Points on a hilly landscape, in no order, each with its height.
A climber steps from a point to the highest of its 2 nearest points, and stops where none of them is higher. Distance is the straight distance between rows; heights are no part of it.
Z_563: -1  25  -54  -34  -4  -7  12  -2  37  9  -34  -6  1  18  13  31  -7  -11  40  -9  35  -51  height 664
Z_344: 7  -3  8  -18  -2  -37  -2  -40  3  -10  20  27  -15  -27  37  -14  7  -4  87  -37  -8  44  height 503
Z_800: -12  -33  14  50  6  68  20  26  12  -18  -25  5  -29  54  -13  10  52  26  -13  -9  -20  30  height 249
Z_714: 5  44  -9  -4  -6  -59  -25  -8  -1  97  10  -47  3  -58  63  -5  -58  -2  -39  22  7  -1  height 438
Z_67: -3  -6  17  -32  25  -65  27  -6  -2  28  16  25  -1  -54  -9  33  -20  -38  -20  -12  -26  4  height 631
Z_572: -36  42  4  -83  83  -90  29  -23  38  -29  8  29  25  3  37  16  -10  -52  15  -31  -2  -45  height 573
Z_219: 32  -29  7  -13  8  58  -3  -46  -14  -12  -36  24  16  52  -6  -7  -13  58  -21  31  23  43  height 484
Z_924: -44  0  -7  17  19  -43  -13  13  -46  -12  -22  3  -15  29  47  -30  -40  12  -12  28  38  -23  height 54
Z_59: 11  -39  10  -2  -3  69  -20  67  60  -57  7  11  -6  -16  -63  8  34  -9  -32  20  -5  4  height 660
Z_411: 25  -34  -11  12  15  3  -25  28  -15  -61  -19  -22  44  3  -41  18  83  28  11  -40  7  -24  height 501
Z_204: 25  51  -6  -19  0  45  -32  -9  -1  50  -58  -19  13  43  7  22  35  22  77  2  -35  -29  height 672
Z_461: 8  -3  -42  15  -29  8  -6  27  48  20  26  -43  40  -40  -52  1  24  10  -31  -12  12  -11  height 412
Z_827: -16  16  26  -81  71  -63  59  -60  32  -13  -11  58  18  8  86  18  -13  -30  2  -33  21  -3  height 632
Z_220: 4  2  -61  -56  10  -20  -40  27  49  15  -46  -16  39  3  -22  15  -7  -1  38  13  33  -25  height 604
Z_62: -12  -3  -10  51  13  -22  23  0  -23  0  24  -7  0  17  24  -39  -1  56  6  -31  62  19  height 199
Z_851: 24  -44  47  56  -1  -9  30  -22  -55  58  58  -1  15  -16  -27  -2  -22  4  4  -44  -4  30  height 209
Z_734: 20  60  -14  -5  -31  49  -19  9  31  -58  8  -44  -1  32  -28  -18  47  22  10  -20  17  -11  height 303
Z_247: 25  31  -31  -7  -46  28  7  12  33  -27  33  -57  31  -63  -34  -10  32  1  0  -49  -46  -14  height 365
Z_990: 14  22  -18  -26  -22  48  -16  -9  25  -19  13  3  -23  -30  19  -7  -12  17  52  1  18  19  height 284
Z_930: -13  10  -16  -40  50  -67  20  16  30  -19  -40  -2  40  24  -9  -9  27  14  33  -37  -5  -29  height 440
Z_367: -37  28  5  -19  26  -32  22  38  0  11  -30  -16  -51  65  15  -21  -45  -15  2  -7  -35  -19  height 129
Z_135: -41  28  -20  -59  78  -100  -8  -19  21  -39  -1  -13  59  22  -2  -11  19  -31  25  0  -13  -30  height 499
Z_308: 49  20  -22  -25  -4  41  -27  -23  19  15  -33  -33  36  -3  11  37  69  24  116  -32  -24  -12  height 614
Z_333: -28  -5  17  15  38  -15  4  23  -16  46  -21  0  -41  97  9  -5  -66  0  26  -13  -8  42  height 140
Z_927: -4  20  38  21  4  48  10  -5  -46  -7  9  -13  -28  88  -11  -5  -8  15  -10  -15  -26  -6  height 156
Z_831: -24  -11  -11  35  6  -6  0  37  12  -18  -3  22  -36  -10  -20  -29  52  36  -38  24  7  38  height 228
Z_209: 14  -52  -38  -14  7  17  -24  2  -7  -10  -55  17  45  -61  12  -40  -21  30  23  36  5  -32  height 512
Z_435: 3  13  -2  6  8  -51  -17  -7  -21  50  37  -20  16  -34  1  -19  -37  34  -32  25  9  27  height 394
Z_303: -24  -50  7  15  -23  66  -18  25  -6  -37  -9  8  -14  -8  -22  -10  17  -24  -13  27  -34  -12  height 727
Z_650: -6  38  -42  47  -30  54  -16  19  24  5  -27  -51  16  32  5  -24  40  37  -15  -13  19  -30  height 280
Z_249: -13  0  -55  -58  4  -31  -35  -2  35  -22  -48  16  5  -15  -35  2  47  -24  -21  69  -6  -16  height 659
Z_729: -12  41  -9  -7  -26  -68  -10  -4  29  52  14  -7  -13  -84  46  25  -18  -46  -55  6  11  18  height 483
Z_44: 7  8  -35  11  -8  1  15  31  24  -17  -15  -26  38  10  -45  33  51  -7  -19  -37  34  -49  height 457
Z_37: 7  -38  66  36  -1  -16  -7  -20  -81  -27  52  18  10  34  8  -3  -32  10  -36  18  27  51  height 428
Z_292: 36  -25  -8  15  6  -30  52  -11  -7  37  24  11  35  -12  -38  42  36  1  3  -65  25  -5  height 530
Z_334: 11  -27  -14  -13  13  16  -11  -19  -2  -3  -28  -1  27  15  -16  -18  5  35  2  -12  -23  31  height 508
Z_393: -19  -24  1  38  -54  -4  3  22  12  44  61  38  -45  -79  -4  23  36  -30  -4  53  -1  12  height 667
Z_233: 28  22  -1  -32  -11  36  -10  -28  30  -23  18  -18  -2  -28  -3  -42  -71  27  -7  7  10  14  height 305
Z_446: -8  -25  19  -12  -8  -11  -29  16  7  -33  23  33  -25  4  6  -6  0  -22  96  -1  -11  67  height 477
Z_652: 0  -2  28  30  1  32  31  -6  -47  72  12  -17  -7  67  -18  7  12  32  -41  6  -23  -17  height 166
Z_981: 43  -26  23  3  -9  30  37  -41  -11  -2  9  17  32  -28  -10  13  -50  -5  22  -62  5  -1  height 447
Z_755: 0  9  55  -22  -23  26  39  16  -24  -11  48  32  -47  36  -4  46  -6  -18  30  -26  6  -25  height 655
Z_669: 5  4  -22  -1  56  -32  32  29  -5  -9  -31  -23  20  9  14  -40  2  42  22  -58  16  -64  height 397
Z_965: 3  -7  -34  -17  -20  12  -31  -48  16  -24  -24  -2  42  1  2  16  34  -9  114  -16  3  27  height 567
Z_399: 0  1  -7  17  51  -15  36  63  -8  -4  -6  -4  -24  8  11  -26  -33  45  -18  -13  20  -77  height 360
Z_894: 10  -29  78  24  -19  -5  12  -39  -74  60  49  -4  4  -6  -17  33  -33  -34  -44  1  -42  10  height 194
Z_55: 48  -24  -29  -38  31  28  -16  46  85  -23  -73  -30  6  1  -32  23  55  -10  -18  -1  -31  -37  height 593
Z_977: -29  -8  -27  40  -60  -10  -47  30  20  26  30  4  20  -51  -33  28  2  -49  -26  50  45  6  height 853
Z_637: -5  23  5  -62  10  -21  19  -74  12  -5  -19  44  5  -12  82  56  -10  -44  14  -11  37  3  height 676
Z_345: -9  -19  19  -13  24  -62  54  -8  8  46  1  33  6  -4  -26  23  28  -19  -4  -60  -16  14  height 574
Z_636: -11  -41  -11  25  -23  52  -42  -10  -1  10  -24  8  27  24  -44  2  47  -12  -37  66  -43  7  height 790
Z_98: -33  53  -23  10  3  -30  -1  30  9  18  -34  -23  -53  42  15  -45  -6  24  -14  14  -8  21  height 118
Z_338: 23  31  28  29  -22  10  -4  -29  -9  46  51  -27  -7  -36  73  -3  -73  11  -30  14  28  33  height 358
Z_758: -27  41  33  14  -29  -28  7  -6  -44  51  26  5  -44  -35  80  43  -22  -68  -45  9  -16  -9  height 565
Z_376: -12  0  38  6  29  32  -6  2  -43  22  -39  14  -55  101  3  -13  -5  18  38  28  -39  27  height 147
Z_125: 5  58  45  -48  1  52  14  -8  21  -7  0  3  -42  84  -36  17  -10  -25  31  -2  -49  20  height 779
Z_137: -60  52  -15  44  -27  -51  -20  35  7  -22  21  -31  -23  -18  5  -62  -21  -34  -67  14  6  -25  height 91
Z_50: -35  19  2  28  11  -25  -33  20  -47  14  15  2  -34  0  73  -25  -33  44  -37  66  63  5  height 46
Z_740: 48  4  57  23  -13  20  7  37  -51  -14  64  -12  4  32  -43  10  -36  19  53  -31  18  25  height 244
Z_242: 33  -20  3  -17  -7  50  -10  64  46  -33  11  -24  11  -10  -73  48  -4  -21  -25  -10  -37  -41  height 594
Z_340: 6  -28  48  22  15  -13  23  -55  -44  -26  18  2  28  57  17  -17  -50  13  -71  -18  35  44  height 446
Z_513: 12  25  27  17  -35  15  -9  -18  -34  -7  79  -22  0  -30  40  8  -25  2  -43  28  18  -21  height 333
Z_400: 25  -1  -5  -61  29  42  -34  25  36  -15  -65  5  -8  25  -43  31  35  19  -22  54  -48  -30  height 652
Z_976: -40  57  -11  -16  -14  -33  -20  22  22  -34  22  -15  -63  20  7  -35  -21  -24  -47  29  0  15  height 106
Z_30: -18  16  -10  61  -16  31  15  40  29  14  -13  -35  -16  36  -21  4  86  14  -14  -22  -15  -2  height 262
Z_447: 30  -34  30  3  -6  -15  45  -62  -21  1  24  40  6  -54  25  11  -33  -9  50  -69  13  54  height 474
Z_180: 30  -6  38  43  -1  17  40  -4  -30  23  37  -20  17  36  -41  -4  -4  46  21  -56  18  40  height 226
Z_401: 4  -2  13  -10  14  26  25  -52  -13  -26  -22  16  8  54  31  6  -44  10  -56  7  34  12  height 466
Z_282: 40  60  -41  -4  -42  37  2  -27  35  -41  13  -60  33  -30  -22  -23  47  29  31  -32  6  10  height 328
Z_103: -16  33  55  -21  -8  33  25  10  23  -21  46  22  -70  62  -3  33  -47  -45  64  -9  -25  14  height 707
Z_959: 40  -33  -18  -23  22  21  -11  17  27  -69  -60  -23  41  -20  -33  -1  61  26  -30  2  -23  -37  height 543
Z_485: 17  21  25  5  -18  -32  -5  -16  -49  -23  45  -14  28  -67  19  -10  -47  -25  -38  -8  14  -13  height 307
Z_756: 11  -18  -17  -10  10  54  -16  12  -27  -15  -20  23  -44  -28  41  -29  57  65  6  64  -50  -13  height 634
Z_9: 12  11  19  -45  26  66  -15  17  34  -11  -37  7  -40  40  -16  33  14  -4  28  16  -72  -2  height 708
Z_390: -28  -20  -10  37  -26  -25  -24  37  29  42  47  16  3  -73  -47  18  61  -37  -44  30  -9  7  height 740
Z_581: -16  -19  -37  -56  4  -31  -14  -28  15  -32  -75  55  -18  -51  16  -34  41  -46  -17  81  -11  -36  height 605
Z_861: 29  -6  5  7  -4  38  -1  -30  17  31  33  -31  47  -54  30  -27  -80  23  -33  6  38  42  height 332
Z_155: -25  -37  7  -19  -5  -35  10  -27  24  26  -20  48  -7  -37  -23  49  -44  -77  -12  -20  -15  22  height 692
Z_287: 2  -21  -15  22  9  4  40  23  30  3  -19  28  -30  26  -11  15  64  43  0  -25  24  58  height 239
Z_395: 11  -30  -7  -35  -9  -34  -23  -69  -13  8  2  37  47  -27  39  6  6  -17  109  5  13  30  height 533
Z_576: -19  -23  -20  16  21  -37  10  94  28  5  -12  15  -31  -28  -35  -33  51  -7  -36  31  -20  -3  height 210
Z_528: -22  -40  11  -1  -4  -1  -54  43  -14  -57  -15  3  -32  -4  -8  -53  -36  4  77  19  -46  54  height 448
Z_372: -2  8  26  25  -26  -32  18  12  -12  29  69  25  -57  -65  34  17  -13  -39  -10  -2  1  11  height 612
Z_65: -26  18  21  49  -3  -7  4  -12  -34  -3  45  -23  19  41  47  -27  -35  36  -60  -5  83  -6  height 184
Z_670: 8  -8  31  26  -16  36  26  56  24  -6  37  -16  -8  13  -79  28  -4  -30  -25  -50  -28  3  height 560
Z_762: 29  -3  5  -31  20  -33  1  -15  -22  -3  12  2  39  -14  -30  -14  -18  18  32  -6  -19  -1  height 469
Z_833: -13  -40  -12  13  -27  -25  -24  -20  -7  -1  3  23  14  -34  -12  26  -29  -49  -34  19  19  10  height 755
Z_417: 20  9  5  12  -17  52  -3  39  2  -10  20  -2  -29  6  -25  -2  -49  18  59  -13  5  10  height 265
Z_97: -6  -27  14  25  -22  7  33  29  3  -19  23  38  -28  11  -24  35  7  -29  9  -42  15  11  height 613
Z_328: 9  -15  34  6  14  -29  -16  2  -70  10  47  13  -10  5  -5  -11  -31  13  -13  58  4  19  height 405
Z_28: -13  -3  38  14  5  -16  24  -27  -43  48  28  -6  -5  28  -21  15  -14  -31  -70  7  -49  -42  height 180
Z_960: 5  -21  20  36  8  -14  63  -18  -42  14  25  13  -20  22  2  -9  47  45  39  -59  14  23  height 212
Z_224: 9  -42  -4  16  0  61  25  -41  14  -7  5  -17  58  -39  -6  -12  -37  13  -38  -36  3  -20  height 415
Z_618: -9  -1  -52  -8  -13  11  -51  2  13  27  -69  -3  20  24  -37  7  29  -19  11  51  -30  3  height 725
Z_569: -42  2  -31  20  -10  -10  -33  -10  -27  -37  -40  -25  16  26  55  -78  -32  22  -16  48  24  -49  height 63
Z_190: -40  20  21  10  -24  -25  -6  -1  14  4  14  20  -24  -73  60  34  -41  -88  -89  13  -16  2  height 526
Z_997: -50  16  -31  29  -16  9  -8  14  15  -36  -11  -30  -23  -12  30  -93  -35  -10  -31  14  -16  -24  height 75
Z_504: -4  -27  -43  -27  17  -6  -4  -22  9  -11  -53  37  15  -61  32  -21  -29  -19  -15  49  19  -52  height 555
Z_221: 3  14  -44  -21  1  -22  8  -48  19  4  -20  17  14  -14  56  37  0  -7  20  1  73  -18  height 722
Z_916: 11  -7  -8  -33  11  -46  -3  -30  -24  -8  15  -3  50  -20  -58  29  42  9  3  -33  7  -3  height 487
Z_316: -2  16  -16  41  -14  26  -11  -15  -36  37  -56  -11  -8  66  15  -4  61  10  65  2  -25  -11  height 726
Z_168: 11  10  -1  33  7  49  -11  4  -32  46  -52  3  -62  22  42  -13  66  57  31  39  -38  -23  height 680
Z_550: 20  -14  -56  -25  -4  12  -38  -30  5  -24  -41  1  59  -7  -8  0  -26  9  37  29  45  -6  height 552

Call two points neighbours if one is among the 2 nearest of the other. Go from one point of each pair to the other, from neighbour to neighbour, staying as high as possible. Name the lowest point that can't be avoided.
Z_338 and Z_334 => Z_485
Z_125 and Z_636 => Z_670
Z_338 and Z_316 => Z_861
Z_125 and Z_221 => Z_209
Z_334 and Z_977 => Z_762

For each start below, name every point that the climber comes to, in order.
Z_800 => Z_30, Z_650, Z_734, Z_282, Z_247, Z_461, Z_44, Z_411, Z_959, Z_55, Z_400, Z_9, Z_125
Z_714 => Z_729, Z_190, Z_758, Z_372, Z_393, Z_390, Z_977
Z_894 => Z_851, Z_180, Z_740, Z_417, Z_990, Z_233, Z_861, Z_338
Z_399 => Z_669, Z_930, Z_135, Z_572, Z_827, Z_637, Z_221
Z_224 => Z_981, Z_447, Z_344, Z_395, Z_965, Z_308, Z_204, Z_316
Z_446 => Z_344, Z_395, Z_965, Z_308, Z_204, Z_316
Z_916 => Z_292, Z_345, Z_67, Z_155, Z_833, Z_977
